Points on a hilly landscape, in no order, each with its height.
From any point a climber steps to the highest of the 5 points nearest to it. It stops when none of these is higher. Distance is the straight distance between rows; heights are no part of it.
J_827 (h 55.3): 96,94,92,98,132,126,99,110,107,113
J_690 (h 56.2): 127,94,96,103,84,103,105,98,140,132
J_530 (h 8.4): 95,97,102,87,124,130,102,88,112,68
J_119 (h 37.8): 84,109,122,84,79,63,89,80,75,70
J_164 (h 50.0): 86,107,84,107,97,83,101,112,70,98
J_112 (h 45.6): 88,104,69,109,117,99,95,128,67,129
J_608 (h 25.3): 103,96,112,106,85,98,109,86,104,81
J_770 (h 46.1): 93,127,94,85,93,88,91,111,72,43
J_533 (h 50.2): 88,115,83,98,94,80,99,109,68,79
J_635 (h 49.3): 91,103,78,105,110,104,99,115,77,111
J_668 (h 48.3): 111,99,87,113,95,93,104,122,107,153
J_632 (h 36.7): 103,97,103,111,90,89,106,103,95,115
J_629 (h 53.2): 106,97,117,99,82,98,110,78,106,68
J_644 (h 63.4): 97,104,90,105,96,100,105,102,87,90
J_361 (h 57.6): 110,93,96,98,134,130,100,116,129,140
J_50 (h 53.8): 112,93,87,103,121,124,100,120,114,141
J_71 (h 52.5): 119,94,132,88,71,91,90,71,137,103
J_730 (h 38.9): 107,97,91,114,95,98,104,114,98,130
J_205 (h 52.9): 125,94,79,105,99,105,102,116,123,157
J_634 (h 49.5): 90,103,98,107,90,78,104,100,81,94
J_899 (h 34.9): 99,105,100,96,89,92,108,87,89,63
J_857 (h 30.7): 86,93,95,99,143,124,103,106,119,98
J_671 (h 46.3): 83,108,72,100,125,104,94,124,72,112
J_701 (h 27.8): 101,105,96,94,96,109,107,90,93,66
J_872 (h 56.0): 116,93,116,100,87,120,113,77,121,67
J_925 (h 28.1): 74,95,78,106,154,111,101,123,115,109
J_346 (h 53.0): 92,109,90,100,95,89,102,102,78,82
J_214 (h 44.4): 90,101,97,110,91,77,103,108,79,113
J_691 (h 45.2): 85,102,96,110,93,69,98,110,71,120
J_664 (h 51.3): 112,97,130,98,76,87,94,78,125,104
J_249 (h 38.1): 89,101,115,97,85,74,99,85,85,84
J_404 (h 45.9): 87,88,91,109,152,124,108,119,138,123
J_760 (h 57.7): 126,95,108,102,82,104,108,92,138,112
J_43 (h 46.0): 84,113,71,97,110,95,93,122,64,95
J_27 (h 37.4): 90,116,105,86,84,72,101,92,80,50
J_514 (h 30.0): 80,90,86,105,148,119,107,113,126,102
J_793 (h 3.2): 112,96,105,102,98,123,108,89,107,83
J_824 (h 10.7): 97,91,103,93,132,132,104,90,122,84
J_682 (h 36.9): 92,98,123,98,81,72,85,87,81,110
J_2 (h 29.9): 98,109,98,85,94,108,106,88,90,47
J_305 (h 36.8): 96,100,86,120,96,79,100,125,79,143
J_763 (h 52.6): 92,103,81,104,102,96,102,111,77,99
J_567 (h 51.0): 113,97,140,91,72,90,89,68,125,91
J_997 (h 45.0): 81,120,74,88,120,97,84,127,73,80
J_281 (h 42.6): 94,98,133,91,77,77,88,74,89,87
J_823 (h 36.6): 105,94,129,102,80,91,106,78,114,82
J_208 (h 34.8): 105,97,109,109,85,75,98,103,104,134
J_609 (h 48.4): 117,94,100,110,91,104,107,104,116,122
J_605 (h 37.2): 85,100,119,97,84,65,86,93,72,111
J_374 (h 62.6): 119,94,130,101,76,103,108,74,137,84
J_785 (h 31.9): 108,96,101,107,92,108,107,95,102,93
J_796 (h 38.8): 90,99,114,103,85,68,86,102,79,134
J_40 (h 42.4): 104,98,93,117,92,83,106,119,98,145
J_940 (h 38.4): 100,98,97,114,94,86,104,110,88,122
J_904 (h 40.4): 94,98,80,106,122,115,96,123,86,131
J_23 (h 56.9): 105,103,105,90,94,120,108,80,101,49
J_431 (h 55.5): 95,120,93,83,98,103,93,104,83,43
J_736 (h 42.7): 96,101,134,88,68,83,74,71,78,101
J_744 (h 19.8): 108,93,111,89,111,135,106,77,119,58
J_874 (h 41.0): 98,97,118,105,82,81,99,88,98,102
J_961 (h 49.4): 122,94,95,103,102,123,105,105,121,120
J_542 (h 39.6): 85,102,124,86,79,68,82,80,70,89
J_571 (h 45.4): 115,93,127,101,77,104,111,78,125,79
J_241 (h 49.0): 87,107,78,111,100,84,101,118,67,117
J_375 (h 37.5): 109,95,95,107,99,115,105,106,101,113
J_713 (h 22.7): 104,91,99,98,121,130,102,100,114,100
J_28 (h 47.5): 115,96,113,105,83,102,110,90,121,99
J_351 (h 39.3): 101,96,119,103,84,79,95,93,101,118
J_640 (h 37.7): 92,90,88,104,146,123,100,115,119,124
J_973 (h 45.1): 104,96,120,105,81,87,103,88,109,101
J_130 (h 42.8): 82,102,80,91,133,112,91,112,89,96
J_993 (h 49.7): 116,97,88,108,103,112,102,116,115,138
J_91 (h 27.4): 123,94,110,102,91,124,113,88,129,92
J_585 (h 43.9): 82,110,80,87,125,107,89,113,81,83
J_886 (h 41.1): 94,109,91,94,100,104,102,97,84,64
J_258 (h 56.1): 116,95,113,99,79,88,99,89,134,125
J_255 (h 46.7): 91,119,87,87,98,94,96,107,76,61
J_55 (h 55.4): 128,94,100,103,94,119,108,98,131,117
J_842 (h 23.8): 98,99,92,97,115,123,101,100,98,89
J_356 (h 44.5): 73,113,67,94,138,95,81,134,71,110
J_425 (h 49.9): 119,92,98,98,121,133,101,107,126,124
J_398 (h 49.8): 95,103,97,102,92,93,108,96,86,80
J_403 (h 47.2): 102,98,137,94,73,82,83,79,101,106
J_122 (h 54.5): 131,95,78,102,95,111,106,107,139,150
J_365 (h 34.2): 80,97,88,93,143,115,100,108,111,89
J_731 (h 7.6): 103,99,102,93,104,123,108,86,103,70

Where does a climber stop that starts at each point below?
J_664 -> J_374
J_514 -> J_361
J_668 -> J_760
J_993 -> J_361
J_609 -> J_760
J_824 -> J_827
J_925 -> J_361
J_375 -> J_760
J_542 -> J_374
J_122 -> J_760
J_119 -> J_374
J_533 -> J_644

Two climbers start at each pair of points below. Name the first point that both come to, or write -.
J_356, J_886 -> J_644
J_605, J_241 -> J_644
J_632, J_796 -> J_164
